Points, in no order, along strands that fork and pass close to each other.
Two points are linked if the straight distance between their rows is under 117.
ror: [ 26   5  -6 -32 -20  24  -6  27  15  25  25 -12  56  15   0  15  -5  16
  -2  11   5  20  -5 -15  28   4 -37  21   7 -32 -24  16  -1   7   0   2
  13  11  42  11  18  -1  18  36 -27   6 -11]
zeg: [-17  54  31  -2 -35 -10  32 -16  25 -29  16   3 -21   7  40  39 -11  -5
  17  -2 -41 -20  -3  12  20   8 -20  -1  10 -21 -26  12 -20 -13   2 -40
   9  18  16   8   6   8   2 -35  17 -36   4]
nikem: [  8  50  12  14 -48 -13  10  -6  34 -17  28 -12   8  23  38  45  20  10
   9   7   1 -13 -11 -24  17   1  -5  13  27 -24 -55  36 -22  -2 -15 -18
  -3  24  33  21  -7 -24  15  -7   1  -8 -28]
latu: [ 41  25  -8 -26 -20   8 -17  24  34  32  46 -35  40  32  20  18  -5   8
  21   9  37  18 -21 -22  -2  -8 -39  11  10 -20 -11  37  15  12  -2  16
  -4  12  53  27  22 -24  13  51 -13  23 -14]
Fes: [-14  23   9  -6 -22 -14  20 -12  -5   3  23  17  -7 -21  37  30   3 -30
  20   5 -17 -23   8  26 -29 -13  20 -10   1 -20  -5  19   7 -28  53 -62
  12 -13   2  -2  27  21  13  11  -3  -9  -3]
tezog: [ 25  -6  46 -14  51 -10  -6   0 -16  39 -33  -9  -6  13 -28 -36  -5  24
  17   8   8  23  -1  -9  15 -15   4   5 -10  -7  26  -6 -23  33 -17  63
  -5  10 -33 -30  -7   5 -27   9  11   5  11]
vori: [-31 -24 -11  11 -52  -8   0  -5 -20  24  20  -2  22  12  11  29   0  23
   7  -6  48  -6 -13 -34 -26 -31   5  16  -3 -43   6  34  29  29  32   6
   8 -13  -5   9  19 -23  28  20  -7  24 -40]
bese: [ -6   8  28  24 -16 -22 -16 -12 -29  25  29  15  -3  24  20 -17  40 -22
  39 -19  -3  15 -15 -25 -23  22  22  -1  35  23 -38 -10   7 -15 -24  -8
 -19  21   5 -16  -6 -23   8   3  31 -48 -16]
Piri: [-28  -5  26 -15 -28  -5   5 -26 -24  23  10  30   4  -6  31  24  15 -24
  20  -8   3  -3  -5  11 -16 -10   2   1   2 -22   4  15  22  -7  47 -26
  16   4  -9 -14  25   2  12   8 -10 -26   6]
libas: [-37 -24 -12  13  -3   1  18 -17 -19 -60 -56   3 -50 -49 -22  21 -12 -11
 -27   5  10  -4   5  15   1 -16  -1 -16 -50  -5  13 -12  29   3   2  21
  10 -32 -33   3 -12  -7 -25 -33 -15  16  20]
Lubal: [-25  -6  27 -27 -12   5   2 -17  -7  34  17   8   7  20   3   6 -21   7
  11  -5  34  25 -30 -33  24 -11 -46  19  -4  -4   8  21  25  31   3  41
  22  29  -3 -33  -4 -20   1   0   0  -7   2]
Dumo: [-21  -5 -26   5  -3 -19  19  -2 -12 -15 -26  -8 -63 -43   8   8  -2 -11
   3  33  19 -28  10  48 -31 -13  25 -17 -42  12  40   9  23 -11  14  -3
 -42 -44 -17  -3  -7 -10 -42 -25   9  16  17]
Berig: [ 23  23  16   3  20  34  -9   4  -5  13  12   3  -5  51  -2 -20  33  18
  20   0  24  40 -21 -23  16  27 -25  10  17  25 -43  -4 -13  -1 -74  37
  -2  51  40 -16 -17 -28  -5  11  18  14  15]
Fov: [-21  55  21   4 -16  -1  42 -10   3 -32  23   9 -41  -1  50  48 -16   9
  27  -6 -19 -21 -13  34 -10  -8  -6 -26   3 -29   4  14   6 -28  -6 -54
  17   4  22  14  49  -8  -2  -8  28 -18   1]
Zumar: [-24 -56 -13  38 -21  24 -12  15 -40  42  34  19  48  24   0 -13  24   8
  -8  -4   5   6   4 -31 -20   3  36   8  26  -4 -32  -4   7  -9  16 -10
 -18   1  -3 -23   4   7  41  34 -10  -7 -18]
kodiz: [ -7 -21 -15  18 -16  17   4   7  -2  -2  22  11  33 -13   1   2  10  -8
 -14   4 -37 -11  14   5  15  20  29  10  18 -10 -55 -18 -28 -29  13 -42
   7   7  21  -5  -4  21  33  -1 -16 -29 -33]
Rif: [ 33  56 -18  16 -18 -22   3   4  34   1  19 -28   2   8  35  22  10   8
  21   8  11 -19 -13 -17  -6 -18  -5  14  31 -11 -29  29  -7  -7 -22 -14
 -17   9  25  52   2 -27  18  18   8   6 -23]
mebi: [  2  26  13 -17 -33  24  18   5   9   1  24 -14  28   1  32  41 -29   3
  24  -6 -31   3  -4  27  -3  -5 -42   3  -3 -54  -1  32  -5 -21  23 -34
  40  -6  44  24  41  19  12  18 -18  20  -9]
Vetu: [ -7 -32  12 -10 -34   4 -21   7  -9  50  54  12  53  28  23  -3  33   4
   5 -14  17  12  -2 -37 -10  11  28  15  26  -4 -10  37   8  -4  34   0
 -10  16   7 -31  11  -7  32  50  -7  -8 -18]
gaf: [-32 -21 -27  32  14  -8  -6   0   5 -41  -4  15 -17 -11 -14  -2  -9  -2
 -49  -2  -5 -30  14 -29  38  -3  11   8   7   5 -19 -29 -13   0  20 -18
   2 -32 -37  -5 -10  22  14 -51   4 -20 -23]
sev: [-31 -12  42 -30 -53   9 -17 -16  -4   9  23  20  25   9  26  27  18 -31
  20 -21  -2  20 -17  -3   2  13 -19  10  17 -10  -4  25  16  -2  49 -18
  27  24  15 -23  18  -1  28   9 -11 -29   0]
buret: [ -3 -31 -25  37   5  27 -16   1 -35  -8 -42  -1  24  18 -44 -25  14  13
 -35 -34  -9  19  -6   3 -26  16  17   6  24  32 -20 -22  -8  -4 -42  13
  -6  53   3  23 -22 -10   8   4   9  14  12]
vit: [ -1  31  -3  36  48   5  -4  -8  -5  29   9  10 -30  33  10 -56  28  26
  15  -4  -1  -5   4   7 -12  20  37   4  26  36 -25   5 -14 -16 -54  -6
 -36  30  14   4 -32  -3   5   6  51 -20   3]
renum: [ 19   4 -13  -4 -24  -5   8   8   9  15  26 -11  16 -32  30  39 -12 -45
  13  19 -18 -17  11  29 -43 -12   8 -27  14 -17  -1  13  -4 -39  46 -65
  22 -35   6  12  26  32   4  39 -13   0   5]
mim: [ -1 -23 -16 -24 -11  29  20   3  -6  -1  -5  -6  27 -26  -6   8 -31  -7
  15  20  -6 -12  10  26   4 -17 -26   0 -41 -53  17  -2  21  -1  47  -3
  31 -42  21   8  12  21  21  13 -46  18  -3]
Mamav: [ 38   1 -13 -18  16 -26  -9  20   6  13 -30 -16   0  10 -30 -43 -11  10
  26  29  17 -28  34  17 -35  -6  20  -6 -21  -5  73  -5   2  28   0  15
 -54 -21 -21  12  -5   6  -5  11  -6   3  21]
nol: [-32  11   0  23 -16  -6  33 -14 -15 -25 -10  17 -29  11  14  24  -7  43
 -12   1  29 -11 -19 -25  10 -34  -9  23  -5 -29  -4  21  37  21  -9   0
   9  -4   0  12   8 -23  13 -22  14  10 -35]
nodap: [ 23  28  -7 -26  -1  11  24   9  17 -12  -9 -13 -25 -25   7  19 -35  -5
  22   2 -21 -18  -4  31  -7  -8 -37 -13 -15 -15  28  -6  19 -20 -11 -20
  18 -17  17  26  30   8 -22   0  -4   9  29]
madid: [-44 -56   4  32   0  54 -20   7 -53  39   1  24  25  28 -40 -22   1   3
  -8 -24   8  26 -12 -16  -5  23 -19   6  13   9 -36 -31  10   7 -29  10
   2  13   3 -20 -19  19  10   2   7   5   7]
Mizu: [ 15  15   6 -39  38 -29  -9  -2  19 -14 -39  -4 -21 -28 -22 -15  -4 -11
 -20  -2 -21  17  16  27  11  -3  27 -27 -31  49  31  -8 -24   6  13  30
  -6  -5 -37 -28 -12  10 -64 -12  -5  42  27]
dom: [ 26  -8 -23 -31   2   6  14   8   4  -2 -24 -19 -17 -33 -19   5 -28 -24
  21  18   3  -4   2  49 -26   2 -34 -29 -33 -16  43 -13  33 -14   5  -6
   0 -46   7  17   8  13 -22   8 -19  23  43]
Zogir: [-19  17 -21 -12  19  -7  23  -1  45 -37  16  -3 -47 -51  23  24 -13  -6
 -15  20 -21 -41  11  38  19   9  -4   3 -34  27  12  -3 -12 -10  29 -40
 -12 -14  15  10  14  22 -26 -46   3   8   6]
lomal: [  0 -12  -6  -4  27   2 -13  -9   5 -33 -21   2  -8 -29 -28 -17  10  -6
 -34 -19 -40   2   0  33   6  34  38  -5  -1  56 -11 -32 -49 -10 -20   0
  -1  37  -4  -7 -32   4 -27 -42  17  -1   4]
zev: [ -5 -27   1  27  19  -9 -26  -8 -44 -22 -42  15 -13  13 -49 -24   0  10
 -38 -46  -5  30  -7 -25   2   4  20  -7  22  20 -24 -29 -28   7 -35  29
  11   4 -49 -19 -21   9 -15 -26  37  18 -16]
ziki: [ -9  26  44  -4  36 -20   9 -31   1 -24 -41  24 -62   0   0  -9   0   5
   4  -7 -17   9 -11 -19  35 -23   3   6 -11   4 -10   2  -5  35 -14  20
  16   5 -36 -12 -20  13 -29 -36  33  -2  -9]
Peg: [  8  31   1 -38  53 -33 -16   1  32 -29 -12   0  -3 -28 -10 -18  -4  -7
 -40  -8 -26  16  17  41   9  15  17 -22 -27  82  35  -9 -47  -1   4  14
  -7  12 -22 -12  -9  -3 -59 -22  -2  30  18]
Tusun: [ 34  -7 -11  25  12  18 -14   5 -16  13 -21 -15  26  27 -15 -23  24  13
  -8 -17   5  31 -15  -7 -23  15   6   7  25  23 -16 -14   8 -16 -56  23
 -41  54  27  22  -5 -31   9  25   3   4  20]
maraz: [-26 -18 -34  16   4   9   3  -2  20 -41   3   4  -5 -36 -16  13 -12 -19
 -41  18 -15 -32  17  -5  44  -1  17   7 -13  -7 -17 -26 -18  -1  35 -23
   9 -25 -16  -8  -3  30  14 -44 -25 -16 -15]
non: [  8 -11 -32  51  33  -2  -5  11  -9  22 -11  15 -10  33  -1 -42  33  47
 -21   4  10 -10  18 -14 -19   4  53  21  13  26  -3   2 -11  -7 -32   8
 -49  19   0  22 -29 -10   9   5  31  -5  -5]
Fuba: [  2 -38 -20 -17   5  11  17   2  -9 -16 -33 -13 -25 -29 -28 -13 -24  -3
  16  31  17  -6  18  51 -13 -11 -12 -26 -63 -20  55  -9  37   7  17  24
 -16 -55 -11 -20 -24  19 -25 -12 -25  37  37]
lud: [ 27  27 -36 -12  13 -51 -15  12  29 -21 -18  -9 -14 -24   2 -10   8 -16
 -16   9   9 -30  19  26 -31   1  32 -10  -3  50  48   2 -13 -12   9  -6
 -35  -2 -24  34 -10 -22 -27 -16  10  11  13]
Koret: [-42 -26 -37  18  -1  11  10  -2  -1 -73 -47  -7 -41 -45 -27  10 -17 -28
 -44  -1   3 -18  11   4  26 -11 -14 -15 -43   7   9 -26  15   4  27   6
  16 -37 -37   6 -12   6  -9 -51 -23  22  13]
Migez: [-15  -9  34 -32  -4  28  -9   3  -4  39  49  21  25  44   2 -10   9   7
  15  -4  20  42 -24 -29  27  21 -29  14  10   8 -18  10  13   7 -13  24
  15  40  19 -52 -10 -12   4  17   2 -21  -1]
nedo: [  4  47  12  -4  12  -2 -15  17  20  60  64 -24   4  57  44 -11 -11   9
  54 -11  29  -3 -16 -25   0  -3 -25 -29  44  -2  30  20  12   7   2  -8
   9   0   8  -9  20 -13  11  55   2 -10  19]
gozo: [-32 -32  16  -4 -45  31  11  -9  -5   0  -4  -1  30 -27 -17  28  -7 -36
  10  -6 -11  20  17   0  37  16 -38  -2  -9 -17  -1   0   9   5  24  11
  60 -15  -2  -6   6  15  30   9 -47 -35  12]
los: [ 15  26   4 -19 -25  18   2  10  25   5  23 -19  40   9  34  35 -17   7
  10  10 -24   5  -3   2   7  -9 -30  21   7 -51 -24  40 -16   5  19 -20
  26   7  54  24  24  10  11  31 -22  31 -28]
mos: [-15 -10  34  11  48  -5  -4 -11   3 -24 -32  34 -59 -10   1 -19  -4   1
 -17  -5 -19   1  13 -24  37 -17   7  -2 -10   8  -2 -17 -12  36  13   9
   4 -23 -50 -32 -30  25 -28 -46  26  -3 -17]
kab: [-24  -7 -33  -2   9  18  21  -5  16 -40   3   4 -30 -50   6  17 -16 -18
 -13  31 -15 -30  15  29  22 -14   6  -2 -52  -9   5  -8   4 -11  49 -29
  -1 -40  13  -4   4  25 -10 -35 -26   8   8]
sodu: [ -4 -25  10   7  35  -5 -15 -19 -19 -32 -33  15 -28 -30 -39 -25  22  -6
 -31 -29 -32  12  -2  21  -9  22  56 -20  -8  57 -27 -37 -39  -7  -5   5
   4  15 -22 -26 -44  15 -35 -35  29  -2 -11]
kod: [ 36 -14 -11  -3 -30 -12  -2   1  -2  20  15 -18  48 -37  24  26   1 -46
  10  14  -4  -7  10   5 -39 -16  12  -7  12 -18 -25   8  -4 -22  37 -24
  -2 -28   5  35  21  14  23  49 -33  -8  -8]
Nagiz: [ 22  25  18 -11   9   2  -9   0   9  -1  -5   3  -3  31 -14  -3  17  22
   5  -2  14  30 -11 -36  44  11 -32  20  20  11 -25   4   0  16 -59  37
  15  34  12 -14 -12 -24  -7  -7   8  12  10]
Nopiz: [-18  31  33 -34 -40  16  -3  -8  12   2  52 -12  -4  36  60  41   2  -1
  41 -32  26  13 -46   7 -11  -3 -39   4  20 -15  13  45  14 -12  29 -12
  19  24  42 -13  41 -18  14  19   0   8   4]
guma: [ 46   7 -24   7   5 -15  -9  10   4  -9 -21 -13  22  -2 -11 -15  16   3
 -21  -6 -10   0   3  -1  -2   6  18  14  25  25  -6 -12 -14 -13 -34   4
 -22  25   8  33   1 -26   9   2  -1 -17  -2]
rigo: [ 33  16 -38  -5  30 -34  -8  15  35 -22  -3 -17   6 -12   4 -13  13  10
 -37  -7  -1 -21   8  26 -21  21  43   2  23  58  28  -8 -31 -23 -13 -12
 -35  31  -5  33  -9 -24  -3 -17  21 -14   1]
Lef: [  2 -47   3  11  13 -11  -7  19 -11   4 -54 -26  18   3 -56 -12 -30   7
  13  29  29 -12  25   1 -22 -19  -4   0 -27 -24  62 -23  11  35  13  57
 -14 -27 -57 -26 -24  18 -11  -5 -22  18  16]
lakar: [-19  -4 -10   3  -8  -9  28 -22 -26 -26 -28   8 -54 -40   3  26   3 -18
   2  18  13 -11  -2  30 -28 -20  21 -12 -35  -3  13  -7  31 -12  -1  -3
 -11 -28 -13  12   7 -16 -23 -23   9  -4  13]
vibad: [  8  -9   1  -1  14  17  17   5   9   6  25  19  12  -7  11 -21   3 -12
  -5  13 -51 -11  14  22  16  26  15   4   9  11 -27 -20 -30 -34  -4 -47
 -10   7  19 -12   1  31   2  -8   6 -41   1]
Kek: [ 21   1   3 -25 -10  21   3  10   8  17   7   2  37   5  -4  -2  -4  -2
   2   9 -24  13   4   0  38  10 -35  22   5 -22 -12  -2   9  -3  -2  -2
  16   7  24   6  19  11  16  13 -28 -21   5]
duse: [ 47  43 -38  -3   8 -28   3   7  31   9   7 -19   0   8  18 -11  -1  22
  21  15  12 -32   2  -8  -8 -18   3   9  11 -15  11  17   3   8 -11 -17
 -28 -13  18  55  10 -13  10  21   5   8 -20]
vez: [-47 -29  25  -4 -31  20   3 -14 -13  -2  -9   7  14  -8 -35   9 -13 -24
  -8 -25  -5  31   6 -24  49  15 -52  -4  -3 -15 -15 -11   8  27   0  24
  57  -1 -20 -19   2  19  19  -5 -25 -29   8]
pokif: [-16   2  -9  22  22  -9   6   1  16 -25   3  25 -17  11  -5  -7   8  19
 -33  10 -16 -21  12 -21  44   8  12  29  20   8 -30 -11 -12  10  -9 -23
  -2  -2 -11 -14 -35  10   9 -41  31 -27 -32]
lituk: [ 27  10 -34  -1  -4 -19   0   3   9  23  13  -7  25  -3   5  -9 -10  14
  16  23  14 -16   5 -16 -32 -23  19  16  -3 -41   1  25   8  23  19  -9
 -14 -29  23  40   0  -9  15  35  -9  24 -39]
lag: [ 10  39  -5   3 -19  13  30  13  12 -19  14 -13 -37 -19  28  36 -31   3
  23  -4 -14 -29 -12  38 -20 -10 -19 -27  -5 -21  12   2   8 -27  -9 -47
  19 -20  26  25  41   2 -14   2  18   4   2]
Vof: [-13 -31 -20  -5 -23  33   7  -6  -1  -4  -6  -8  32 -33 -15  20 -10 -30
   2  18 -10   2  17  13  25  -3 -20  -8 -22 -34   2  -7   8  -3  42  -1
  50 -34   2   8  11  19  36  11 -56  -7   3]
tulu: [-52   6  11  26 -14   1  30 -21 -22 -51 -26  24 -41 -11   5  29 -16  22
 -28 -11  11  -6 -13 -19  17 -21 -21  11  -4 -26 -16   0  33  18  -1  -4
  24  -5 -10  11   6  -2  10 -38  14  -3 -18]
nesep: [ 11  36  12   1 -33 -13  20  -2  43 -29   4 -17 -11  -3  21  24  -7  -1
  -3  -2 -44 -26   1   7  30  15 -10   7  13  -8 -29  -4 -32 -18 -13 -26
   7  14  18  24  -7  10  -4 -44   8 -32   7]
peb: [-12  30   4 -18  29 -21   8  -7  48 -28   4   0 -53 -37   7  13  -9 -26
 -14   4 -29 -22  17  27  25  25  -6  -1 -19  39  16  -5 -23  -9   7 -27
   2  -3  -8  -2   0  25 -54 -44  17   0  28]
mumo: [ 15 -30 -27   6   0 -12   0  19  -4 -13 -44 -11   5  11 -45 -20 -31  26
  -7  13  27 -26  12 -18  -4 -23  -9   6 -16 -27  53 -15  23  37   5  34
 -10 -25 -27  12 -10   2  15 -19 -23  32   0]
Saz: [ 19  -6  23   7  55  -6 -18  -1 -20  15 -43   8 -16  21 -28 -51   9  36
 -10  -4  -6  18  10   1   4  -6  40  -1  -3  18  13 -10 -35  21 -28  41
 -20  14 -33 -20 -17   8 -18  -4  29  13   3]
Nel: [-20 -25 -48  18  12  -6 -20   9  10 -63 -44 -12  -7 -32 -40  -6 -18 -24
 -57   3   2 -10  26  -5  29   1   3 -22 -24  32  25 -27  -9   1  22  20
   4 -32 -53  -3 -19   5  -6 -43 -25  23  11]
Sipez: [ -1 -40  -9  31   4  22 -24 -10 -47 -10 -60  -2  16  -2 -55 -28   6   0
 -36 -45 -12  44   0   0  -9  17  14 -18  13  34 -18 -30 -19  -2 -39  37
  20  26 -32  -2 -18   2  -4  -6   2  17   6]
Nozi: [-26 -29  27  -1  -6  39 -10   4 -31  33  21  26  27  32 -18 -19   7   8
  -3 -14   3  38 -14 -28  27  28 -26  15  14   3 -38 -14  10   9 -32  16
  16  28  18 -40 -14   2   5  12   9 -21  -4]
vimo: [ 27  14   3  -2  16  36  -9  19  11  33  49  -6   8  55  20  -9  34  21
  21   5  51  29  -9 -31  -2  23 -24  -1  16  31 -32  10  11  -2 -58  34
 -29  32  45  -9   6 -41   8  45   0   4  20]
geti: [ 12 -27  -4 -20 -28  20  14  -5 -24   8  12 -19  32 -33   9  26 -27 -18
  27   9  13   0 -12  41 -48 -12 -24 -14 -31 -48  13  16  13  -7  34  -6
  30 -38  35  25  20  -3  24  38 -32  23 -22]
Pevu: [ 15  24  17 -21  22 -18  -2  -3  39 -40  -8  -1 -22 -28  -9  -7   3 -26
 -11 -16 -52  -2   5  28  25  36   1 -13  -3  41  -6 -23 -49 -28 -19 -15
   5  22  -7 -11 -14  24 -49 -39  26 -13  26]
puvo: [ 55   4  -6 -25  19 -10  -9  22   8  35  -9 -17  14   4 -25 -29 -10  -9
  14  14   5  -3  15  17 -32   5  -6 -27   2  -2  54 -24   4  -2 -17   0
 -31 -18 -12  20  22   9 -11  31 -10  -7  51]
fofek: [  6 -40  41  -9  19   3 -12  -9 -31  37 -33   0  14  -6 -46 -24  -2   3
   3  -8   2  34 -14 -17  18   4  -7  -2   0   3  -2 -20 -15  21 -21  56
  16  12 -27 -30 -10  14 -19  -1   3 -12  14]
Sud: [  5  20  19 -17  21  -1  11   1  11  21   4  18  -8  30   1  -9  -3  27
   5  14  14   8  -2 -30  42 -18 -39  23   3 -11  -1  19  23  30 -30  29
  14  14   2 -16 -12  -8   1  -6   9   9   1]
Lave: [ -8 -21 -33  51  37  17  -9  -6 -25   8 -34  13  -5  41 -32 -35   8  38
 -40 -17  -4  -1   0   7 -49  -1  53   6   7  41  -1 -12 -13   0 -28  10
 -40  39  -8  19 -34  -1   0 -10  28  17  15]
Debo: [ -4  35  25 -35 -17   5 -21   5  18  37  67  -6  10  55  56  18  10  -7
  47 -25  21  17 -29 -14   2   0 -26 -10  41   2  15  37  11 -10  27 -18
  17  23  22 -23  31 -13  20  46   1  -4   9]
piv: [  4   8 -46 -11  -7 -33  -2   4  23 -31 -20 -18 -44 -49  -2  18  -2 -25
 -22  14  15 -30   8  52 -34   3  16 -17 -24  46  50   9  10 -24  25 -21
 -38 -25  -4  23 -19 -21 -34 -19   0  34  24]
Digaf: [  3 -18   4  -7 -36  -5   3 -15 -25  12  37 -17  30 -19  39  19 -10  -6
  26 -12  28   0 -25  21 -72 -24   2  -8 -11 -46  17  39  21  -4  30  -7
   4 -23  31  29  40 -22  27  54  -7  32 -44]
zovel: [ 12   2   8 -13  26  18  11   3   1  10  13  20  13   9  -4 -36   3   6
  -2   9 -34   5  12  10  40  16  -6  18  11   1 -19 -23 -12 -10 -24 -15
  -4  12  12 -17  -4  21  -2  -7   4 -27   8]
mav: [  0  26  10  38  20   4  -6 -10 -17  42  36   3 -13  40  25 -40  30  -8
  43 -18  -2   7 -12 -10 -27  18  17 -10  41  25 -30 -10  -4 -22 -42 -15
 -36  26  20   4 -12 -12   7  30  43 -21  12]
Pila: [-36  -6   3   9 -30  -2  18 -11 -26  -1  10   5  -8   2  21  25  -3  36
   7  -5  35   0 -32 -10 -21 -32  -2  16 -16 -40   8  32  38  13  11  10
   4  -6  14   8  29 -35  27   7   2  10 -42]
Bopu: [  2  13  22  13 -10 -28  -4 -21 -14  -5   3  13  -8 -10   1  -9  29 -25
   9 -12 -20  -1  -7 -15  -3  16  26   6  22  17 -37 -19  -6 -10 -21 -14
  -6  15  -5  -3 -23  -6   1 -26  35 -54 -13]
kogo: [ 43 -17 -23   0  22 -10 -10  27   4   7 -24  -8  20  20 -36 -44  -2  33
  -8  21  12 -16  34  -6 -15 -10  24   9 -17  -9  48 -14   0  27  -3  23
 -47 -20 -13  15  -8   1  16   6 -19   6   6]
Mezu: [ -8 -25 -38   2  32 -21 -30   8  17 -47 -28  -5  12 -30 -29 -18  -4 -13
 -62   5  -5   3  27  17  10   9  34 -18 -35  66  37 -31 -21  -6  20  25
 -14  -6 -36 -23 -25  -7 -27 -34 -34  29  11]
Gifa: [ -5 -39   8  -9  10   4   8  -6 -12   9 -52 -22  -6 -26 -33  -6 -18 -12
  21  35  19  -6  12  23 -16 -20 -12 -11 -45 -19  50 -23  19  15  19  45
  -3 -31 -47 -33 -28  16 -29  -3 -30  19  38]
kemi: [-18 -49  27  -1  -5  12 -11 -11 -34  15 -30  -2  18 -21 -51  -8   4 -25
  -8 -19  -6  34   5 -17  34  16 -29  -7   1  -1 -10 -28  -4  19 -14  40
  45  -6 -32 -23  -8  16  -1   1 -18 -19  13]
zag: [  8  38  40  -7  23 -32  -7 -33  -6 -15 -19  11 -42  -8  -8  -9  17 -17
  19 -11 -23  12  -9 -16   9   4  21   1   5  13 -25 -12 -19   8 -22   3
   6  16 -16 -17 -18   0 -24 -30  38 -31  -3]
tuzon: [ 39  10   1 -10   2  -5  -3  26   0  54  17 -12  22   0   9  -6 -14 -23
  30  14   5 -18  12   8 -34  -6  -6 -28  13  -9  38 -17  20 -15  13 -28
  -9 -34 -11  17  27  19  -6  46 -11  -9  32]
Foves: [ 41  39  -3 -21   3   6 -12  25  39  37  59 -29  16  54  32  13  15  18
  32  12  55  21 -15 -35   1   1 -37  -1  18   9  -7  29  11   6 -26  26
 -19  15  42   8  14 -39  18  54 -11  10   3]
Ter: [-30 -54  -1  52   9  28  -7  14 -48  54   5  16  23  42 -20 -32  14  25
  -3   2   8   7   5 -21 -22   7  25   9  14  -4 -11 -22   7   0 -19  16
 -32   9 -15 -19  -8   9   9  15  12  -7   7]
kufep: [-13  23  28 -23 -28  20  19   1  -7   0  41  -6   2   7  48  39 -19  20
  32 -25  -2  12 -35  33 -13  -6 -44  -5  -4 -37  17  38  17 -22  20 -23
  35   9  52   1  54 -11  12  25   0  14  -6]
Lek: [-14  29   8  31   9 -16   8  -7  11 -14  17  38 -16  31  12   3  24  27
 -16   8   7  -8   7 -33  38   6  10  33  23  -1 -42  13   1  10 -21 -22
   5  11  -3 -19 -36  -3  20 -26  34 -27 -39]
Lasu: [-15  12  -1   9 -24  -3  40 -18  -2 -72 -43  -7 -41 -33  -4  23 -18   9
 -19  -6 -12  -5 -19   4  10  -8 -23   2 -19  -9  -5   1  15   7 -25   8
  11  11   4  37  10 -19  -4 -46   8   0  -1]
kinip: [-16 -24   7 -15 -43 -12 -22 -10  -7  20  37  -3  25   1  45  30  19  -6
   9 -13  26   8 -23 -25 -50 -22  16  12  10 -30   2  68  14  14  52   5
   8   5  20   6  30 -24  24  50  -5  37 -36]
reg: [-24 -30   7  27  34  -8 -18  -1 -16 -16 -28  20 -27  -8 -25 -18  -8  -5
 -36  -1  -8  -6  16 -25  34  -9  13  -1  -6   6   1 -42 -14  14   9  13
   5 -37 -62 -34 -17  28 -14 -46   9  -5 -10]
Riz: [ 34 -16 -27   6 -13 -12  -6  12  -2  32  11 -12  47 -10   2  -7   4 -11
   1  19   2 -14   8 -15 -23 -16  27  13   5 -24 -11   1   0   1  19 -14
 -20 -23   8  24  13   4  24  42 -22  -6 -24]
saso: [-13  37  13  23 -36 -19   2  -9  19 -18  31  21   3  30  23  25  34   9
   3   4   4 -11  -7 -39  20  14  10  21  31  -4 -59  22   1   2 -17 -24
   0  28  15  -4 -27 -21  27 -20  18 -32 -44]
Rol: [  8 -19  -7  -1  46 -15 -20   8   7 -30 -51   0   0  -4 -35 -31 -12  11
 -50   2 -12  17  26  14  -1 -11  35 -16 -32  53  39 -27 -28  17  16  36
 -17 -12 -54 -27 -20   3 -39 -29 -16  39   1]
Padul: [ -4  -3  13 -17 -41   0 -23   8  11  21  48   5  45  16  41  27  25  -7
   4 -11  11  13 -10 -28 -11   0  15  18  25 -18 -28  54   4   1  32 -10
   6  15  33  -2  19 -11  26  51  -8  18 -28]
Papu: [ 16  33  16  -8  24  -2  -4  16   7  60  32 -11   7  29  23 -20 -13  -4
  46   5   6 -15   1 -11  -8  -2 -11 -30  30  -6  35  -7   5 -10  -8 -18
   5 -10  -9  -1  29   8  -2  41   6 -26  29]

Follow the links from the first point to the second, and from the first to the third. Name the last point that the two ways share.
Saz; Migez; nol: kinip
kab; rigo; kod: gaf
saso; sodu; non: gaf
Zumar; zovel; Nopiz: ror
kodiz; Papu; Zumar: ror

A fork is a point with three links, a tip a point with one. Leave the first point through the second and follow the links. Name the first fork or tip that comes.
nedo; Debo: ror
Rif; duse: sev
Mizu; Rol: buret
Mamav; kogo: nesep
duse; Rif: gaf
Migez; Nozi: kinip
Tusun; guma: Peg
Digaf; geti: Saz

Name the points in between on the shortest way along the links from the first point to the second, in order.
Mizu; buret: Rol, Mezu, Nel, Koret, libas, lakar, Dumo, piv, lud, rigo, guma, Tusun
tulu; madid: nol, Pila, vori, kinip, Padul, Vetu, Zumar, Ter
Digaf; Berig: kinip, Padul, Vetu, Zumar, Ter, madid, Nozi, Migez, Lubal, Sud, Nagiz
Ter; kodiz: madid, Nozi, Migez, Lubal, Sud, Nagiz, Berig, vimo, Foves, latu, ror, Kek, zovel, vibad
Lef; Kek: mumo, kogo, Mamav, puvo, tuzon, Papu, nedo, Debo, Nopiz, kufep, mebi, los, ror
